Each row is a point on a tangle of strands that fork and nearly touch. The rows are in no order.
Points whose rows are less than 65.2 apart are linked; no others are.
<238>: [ -5  21 -12   1 -13  -7  15  46  -5   3  19 -12 -20  14 -13  17   5  -5
   4 -21   1  21   0 -12]
<326>: [-41  -3  26  12   3  16  -9   0   3  14  -9  19  -7  16  -2  18  17 -21
  -8  25  12 -14  23  13]
<987>: [  1 -10  -2 -29  19 -26  32  41 -13  10   8  -2  -1  -5 -22  24  13   1
  27  -3   6   2  -2 -10]
<561>: [-23  38   4  44 -14   6 -20  -2  24  13  18  23   9   9 -13   9  22  18
 -31  12   9   1 -16  -7]
<746>: [ 83   9 -48   4   3 -28  16   9   0  17  36 -12  17 -16   5  15  10  22
  30 -33   2  -1 -32  -9]
<350>: [-40  21  60  -7  30 -21 -18 -25  11   8  32  25 -41 -22 -11   0  33   8
 -20  13  38 -15 -18  10]
<949>: [ 23 -21 -31  10 -12  -7  -5 -11   7 -41   6 -26  -2 -18   7 -16 -37  26
 -22 -35 -32  25 -11 -15]
<572>: [ -5 -48 -24   7 -29  20  12 -28  -4 -41 -37 -29  -1 -11   5 -36 -34  -7
 -14  22 -19  13   8  -2]
<457>: [ 19  26  -5  47  15  -1   4 -10  22  19  36  26  28 -19 -23  -2  54  40
  -4  20  -2 -22 -47 -20]
<395>: [-33  30  38 -20  10  -6 -16   2   2   9  21  -7 -52   7 -13  15  25 -13
  -9   1  39 -10  21  30]
<483>: [ 48 -27 -26  -8  24 -34  -6 -32  18 -40  20  -9   8 -24  20 -27 -35  44
   0 -54 -21  -6 -32 -12]
<996>: [-50  14  40  18  -8  25 -10 -29   8  14   8  14 -48  14  23 -15  28 -20
 -22  33  33 -13  29  33]
<513>: [-28  30  55 -19  10   9 -28 -24   4  10  13  -7 -53  -2  -1   6  22 -11
 -17   1  47 -19  26  45]
<337>: [-23 -52  -9  -7 -25  21  23 -13 -15 -35 -43 -22 -12  -7   1 -25 -25 -23
  -6  20 -10  10   8   3]
<120>: [-19   7 -17 -18 -27   4  -1  15  -6  -9 -29 -10  17   8  13   9 -29 -19
  -8   9   7   1  25  24]
<487>: [-10  -3 -19 -13 -39  23   4  -4 -11 -17 -49 -17  20   8  30 -20 -32 -32
  -4  27   5  -7  26  28]
<510>: [ 32 -30 -13  -2  25   4  15  12 -24   1 -16  -6  28  -4 -10   9  -2  17
  20 -16 -38 -10  -7 -29]
<718>: [ 58   5 -26  13  16  -9  23  11  -4  37  19   2  37 -22  -6  21  37  26
  39  -1  -6 -10 -21  -6]
<1027>: [  5 -37  -5   3  -6  22   4   2 -17 -13 -25 -13   1   6   2 -15 -17  -4
  -6  -9 -35  23  11 -23]
<550>: [-24 -37  14 -11  -3  27   9   5 -18  -3 -28  -6 -12  15   1  -4  -2 -36
   4   6   1   3  27   5]
<44>: [ 16  -2  -9 -34   2 -37  35  40  -9  12  15  -5  -4  -8 -12   9   4   7
  29  -9   3  27  -7 -19]
<874>: [ -3 -24   9   3   1  25   0  13 -16   6 -21   0   4  18   0   2  -2 -17
   2  -3 -22  10  19 -17]
<564>: [-43  31  24  22   3 -22   4   5  17   6  40  32 -21 -15 -14 -10  38  22
 -24  26  17  -7 -46 -14]
<183>: [ 19  41 -16  30 -17 -20  10  24  20  27  43  16   7  -4 -23  24  31  19
  17   5  16   6 -35 -10]
<815>: [-25  -8  21 -51  -1  -4   7  14 -20 -11 -33  -5  -1  -2   1 -10 -25 -18
  13  -4   2  15  15  17]
<656>: [ 61  22 -35  20  33  -3 -14 -16   7  17  26  11  31   4  -5  16  18  23
  25 -29   1 -10 -25  -1]
<439>: [ 25  -1 -31   3 -17 -11  -3  12   2 -23   7 -26   6  -4  11  -5 -39  11
 -19 -36 -18  25  -5 -11]
<159>: [-18  27  12 -18   3 -24   3  23   5  25   9  15   3   6 -17  22  13   3
  12  10  25  18   3   8]
<97>: [-26  33  21  26   8 -18   5  23  10  19  42  21 -18  -3 -19  16  43  12
   3  20   9  -6 -27  -7]
<517>: [-13 -18  17  -5  30   0  19  36 -17  11   4   3  -4   3 -18  26  21  -8
  17  -3  -7 -11   4  -9]
<443>: [-20  -8   2  -6 -28  33   8 -10  -9   1 -45  -7   6  22  18 -11 -11 -42
   3  37  20 -13  33  30]
<907>: [  6 -22 -18   0 -17  28 -19 -17  -1  -2 -44  -9  28  20   2   3 -23 -32
   0  17 -12 -17  19  -1]
<585>: [  8  34 -12  43  -3   7 -26   2  17  18  21  10  16  15 -13  22  16  12
 -10  -6   1  -1 -13  -8]
<417>: [ 27 -44 -18 -10  11  -1  -8 -26  -4 -29 -24  -9  26 -16   0 -17 -33  24
   6 -21 -48 -11 -12 -29]
<755>: [-17  26 -10 -25 -17 -15   4  26  -2   2 -13   0  11   9   3  19 -22  -8
  -4   2  16  13  22  20]
<954>: [-19  -9  36  18  30  10   6  22 -10  19  15  16 -16  10  -9  21  33 -15
  11   7 -10 -17   6 -10]
<289>: [ 40  -7 -30 -22 -10 -45  37  32  -3   5  18 -11   9 -17  -2   9 -11  20
  22 -15  -5  21 -17 -26]
<951>: [ 26  -5 -11  -5   9 -19   7  22  -7  31   0   7  38  -5  -4  19  -1  16
  29  -1  -6  11 -10 -15]
<583>: [ -5  27  15  56  14   0   4  -6  11   9  41  29   3 -15 -16  -9  46  30
 -16  30 -21 -28 -56 -26]
<479>: [-21  17   7 -21  -1  -8  11  38  -9   0  12 -12 -34  14 -15  14   9 -12
   2 -15  15  17  15   4]
<524>: [-43  15  65  -9  27  -4 -19 -20  10  17  10  33 -23  -6 -11   3  28  -1
  -9  14  33  -7   2  19]
<742>: [ 39  26 -24  38  23  -2  -8 -11  19  22  30  18  36  -6 -20  20  37  32
   8  -1   4 -17 -31  -7]
<1059>: [-31  33  28   0  10 -17  -3  19   8  23  24  18 -20   5 -18  16  31   4
   5  10  25   8  -7   4]
<383>: [-22  -9  35   8  -8  41   9 -17  -5  15 -14  -1 -36  29  23 -24  17 -43
   1  29  34  -5  46  25]
<580>: [ 16 -29 -32 -11  -5  10 -23 -20  -1 -20 -37 -15  37   4   2   1 -38 -17
   6  -8 -26 -22  -2 -10]
<920>: [-18 -11  29 -52  -4  23   5 -10 -26 -22 -33 -24 -35  -4   9 -22  -8 -32
   3  -4  31   3  30  45]
<47>: [ 51 -25 -25 -15   4 -44   4  -8  14 -17  14 -16  26 -28  17 -17 -40  40
   4 -39 -16  -3 -28 -19]
<607>: [ 21   6 -10   5  11 -19  15  19   6  39  15  19  34 -14 -15  28  30  19
  27  17   9   3 -15  -8]
<713>: [ -5  24 -11 -24 -10 -33  10  26   6  16   0   8  21   4  -8  29 -13   2
  10   7  21  15   7   7]
<258>: [-31  -1  16  13  10   4 -11   2   9  16 -10  25  21   9 -16  31  14  -5
  -5  25   7 -19   6   2]
<910>: [  7  15 -20  28  -4  15 -27   0   8  12   0  -1  23  21  -3  21  -1  -2
 -12  -3  -1   2  11   0]
<1050>: [ 39 -28 -36   6   9  25 -23 -27  -2 -26 -12 -18   6  12   3 -20 -20  -1
  -6 -27 -33   7   9 -20]
<495>: [-29   7  48   3  -3  38  -1 -40   4  14  -5   7 -43  18  29 -24  22 -32
  -6  34  49 -21  44  46]
<267>: [-56  15  51  21   3  13 -17 -34  12   9  18  30 -51   0  17 -17  28 -10
 -32  27  21 -10   5  14]
<1044>: [-21  -2   9 -17 -15  19  13  20 -22 -14 -14 -19 -32  10   8 -23  -6 -15
  -8 -14   0  40  23  12]
<374>: [ 18 -41 -41  -6  -7   6 -21 -47  16 -53 -23 -25  16 -12   9 -31 -46  -1
  -9 -14 -27 -13  -5  -3]
<9>: [-14 -22   2 -11 -18  10  13   8 -17 -25 -23 -16 -10  -6   9 -29 -27   1
 -11  -7 -26  40  13  -5]
<158>: [ 69 -10 -41  -8  -1 -33  31  19  -5   8  22 -16  17 -27   5   8   0  28
  28 -28  -8   4 -26 -22]
<472>: [-25  11  21 -38   8  -7   0  20 -11  -3   1 -14 -38   9 -16  13   8 -20
   1 -12  29   3  25  20]
<629>: [ 18 -16 -11 -25  -3 -32   9  18  -5  10 -12  -3  41 -13   6   1 -33  15
  23  -8 -15   9  -9 -16]
<51>: [-48   8  57  30  16   5  -9 -30   7   3  24  49 -44  -9  10 -19  29  -3
 -34  28  -1 -13 -21 -16]
<18>: [ 32  10 -24  -5  -5 -18 -22  -1   8   7  -5  -5  45   3  17   9 -43   7
   0 -19  -5  10  -1   2]
<727>: [  1   0 -10 -52  -8 -48  32  32  -3 -12   2  -7  -2  -9  -8   1 -25   5
  14  -7   5  24   4 -11]
<827>: [ -9  -9   9 -30  -2 -14   4  21 -13   8 -24   2  26   2   5  -2 -26  -4
  17  -2 -12  20   7  -3]
<1056>: [ 58  -4 -31 -10   4 -37 -10  -2   9   6  15  -9  33  -9  21  -2 -35  21
  11 -36  -6   8 -21  -9]
<236>: [-39 -34 -10 -25 -33   1  28 -14  -6 -54 -38 -23 -22 -27   4 -26 -34 -11
  -6  22  -6  10  -1  22]
<79>: [-29  17  38  45  23  -5  10  -7  -3   5  40  40 -25 -20  -3  -9  39  13
 -22  36 -24 -25 -49 -24]
<571>: [ 34  16  10  38  23  21 -11  -2   0  31   8  22  21  13 -16  12  33  16
  17   3 -28 -10 -13 -29]
<46>: [ 11  14 -22  -8 -23 -20  16  36  -4 -12   9 -17  -6   3   1   5 -28   5
  -9 -27  -8  33   2 -12]
<587>: [-39   8  44  39  20   4  -7  -9   6  12  26  40 -26  -3   0   3  36   0
 -21  33 -11 -19 -18 -15]
<87>: [ 56  -3 -40   0  36  -3 -22 -21  -1 -14  14  -2  16  11  15  -7 -16  11
  14 -54 -17   0 -14 -11]
<165>: [-10 -13  -7  13 -24  34 -10 -20   4   8 -41  -1  16  28   4   4  -7 -39
  -5  39  10 -20  30  14]
<53>: [ 44 -25 -36  -9  27   4 -24 -41   6 -37   0  -4   7   5  16 -28 -31  11
   2 -46 -34   2  -5 -16]
<557>: [-10  19  49 -23  -1  30 -18 -34  -5   6   0 -22 -50  -4  14  -5  16 -19
 -12   5  58 -34  40  63]
<526>: [-53  41  21  20 -16   8 -11  -1  17  11  10  20 -22  12   2   2  26   3
 -33  22  25   2   9  22]
<1067>: [-33  34  -2  17 -22  11  -9  17   7  11   7  -2 -15  20   4  15  13  -9
 -20   9  18   8  24  21]
<695>: [-35 -19  30 -18   5  20  -3   4 -11   5 -21   2 -17  15  -1   7   6 -38
   7   6  17  -8  29  20]
<973>: [-26   7  17  -5 -14  29   3  17 -17   1  -6 -16 -39  23  12 -16  10 -26
  -4  -5  13  24  32  21]
<5>: [ 38 -36 -20  -9  20 -12  10  -4 -13 -12 -12 -10  32 -22  -1  -8 -22  33
  19 -24 -39  -6 -19 -30]
<578>: [-35 -17  -2 -47 -23 -17  24   6  -5 -49 -29 -16 -11 -24   3 -19 -39  -6
  -4   5 -10  12   4  16]
<969>: [-26 -20  21 -47 -14  18  14  -6 -26 -30 -42 -15 -20  -8  16 -35 -23 -26
   4   6   6  14  21  31]
<521>: [-49  33  46   0  17 -28  -8 -15   8   1  43  27 -52 -22 -11 -14  34  14
 -28  18  28 -11 -40  -1]
<43>: [ -6   2   6  17  19  -7   3  10   8  26   4  25  34  -3 -23  35  26  13
   7  23   4 -19  -9  -6]
<1076>: [-14 -28 -19 -24 -22 -16  12   6   1 -36 -27 -19  15 -19   2  -7 -47   5
  -8  -5 -23   2  -4  -3]
<652>: [ 24 -33 -28   3   3 -20  -9 -32  20 -50   6 -17   5 -30   7 -19 -42  40
 -16 -34 -32  -1 -19  -9]
<945>: [-16  -7 -27 -22 -45   8  13   2  -6 -41 -40 -27  15 -11  31 -26 -44 -18
 -10  16  -3  -5  17  27]
<997>: [-52  39  23  25 -12  -3  -9   0  23  10  19  29 -13   2  -8  -5  27  17
 -38  21  21   2 -17   0]
<1001>: [ 50  22 -37  12  -8 -26   7  22  10  20  31  -5  19   0  -6  30   0  15
  15 -21   9   9 -22 -12]
<201>: [-12 -18  21  25 -13  40   1  -7   0  19 -14  -2 -25  34  13 -13  16 -39
  -7  29   8  -1  41  -1]
<706>: [ 10 -38 -35   4 -27  14  -7 -43  11 -51 -31 -34  13 -15  11 -42 -46  -2
 -15  10 -22  -2   3   1]
<796>: [ 47  14 -30  19  20   6 -23  -4   1  10  15  -2  24  13  -1  13   0  12
  12 -34 -12   2 -12 -13]
<427>: [ 25  -8 -32  19   2  27 -28  -9  -2  -2  -8 -15  16  23   1   5  -9 -12
  -8 -15 -17   2  18 -11]
<488>: [  6   9  28  44  12  27 -19  -9  10  24   5  32   4  18 -13  11  32   3
  -9  20 -26 -11   0 -28]
<426>: [-15   3  41 -38   1  31  -7 -17 -17  -4 -18 -22 -41   4  11 -11   6 -32
   0  -2  46 -12  40  54]
<788>: [ 84  20 -44  11  32 -10   9 -18  -1  19  32   4  25 -14   7  10  29  25
  43 -36   3 -15 -32   8]
<682>: [ 42  -6  -2  16  30  16   0   6 -15  22  -5   8  28   9 -11  13  17  13
  21  -9 -33 -11  -2 -29]
<887>: [ 13  -6  16  26   4  34 -18   0  -2  21 -13  14   7  28  -5   7  13 -13
  -1   8 -26   2  20 -24]
<70>: [ -5 -29 -31 -13 -21   0  -5  -5  -1 -31 -36 -26  26  -7   4  -2 -45 -14
  -7  -5 -20 -14  -2  -1]
<791>: [ 22  36 -19   4 -20 -31  18  31  14  29  35   9   4   4 -14  27  14   8
  20  -1  20  23 -16 -11]

Follow the links from the first point to the second, and from the first to the third. Name the last point that the two ways share.
<427>, <954>, <383> | <656>
<510>, <718>, <9> | <874>
<201>, <427>, <791> | <656>
<815>, <1044>, <417> | <874>
<656>, <443>, <350> | <564>
<524>, <51>, <159> | <564>

A fork is a point with three links, a tip a point with one. Leave the first point through the second and follow the links. Name the first fork or tip that comes.
<920>, <969> | <607>
<887>, <488> | <417>
<443>, <165> | <374>
<5>, <510> | <874>
<238>, <46> | <18>
<796>, <87> | <997>
<457>, <583> | <201>
<201>, <383> | <656>
<374>, <706> | <487>

Name the points in between on the shortest way along the links from the first point to the second, in order.
<572>, <443> | <337> <236> <578> <1076> <70> <580> <907> <165>
<427>, <289> | <1050> <53> <87> <796> <656> <788> <746> <158>
<580>, <427> | <907> <165> <443> <487> <120> <755> <713> <159> <1059> <97> <564> <997> <561> <585> <910>
<1056>, <479> | <47> <483> <652> <949> <439> <46> <238>
<742>, <383> | <457> <583> <79> <587> <51> <267> <996> <495>
<1027>, <43> | <874> <550> <695> <326> <258>
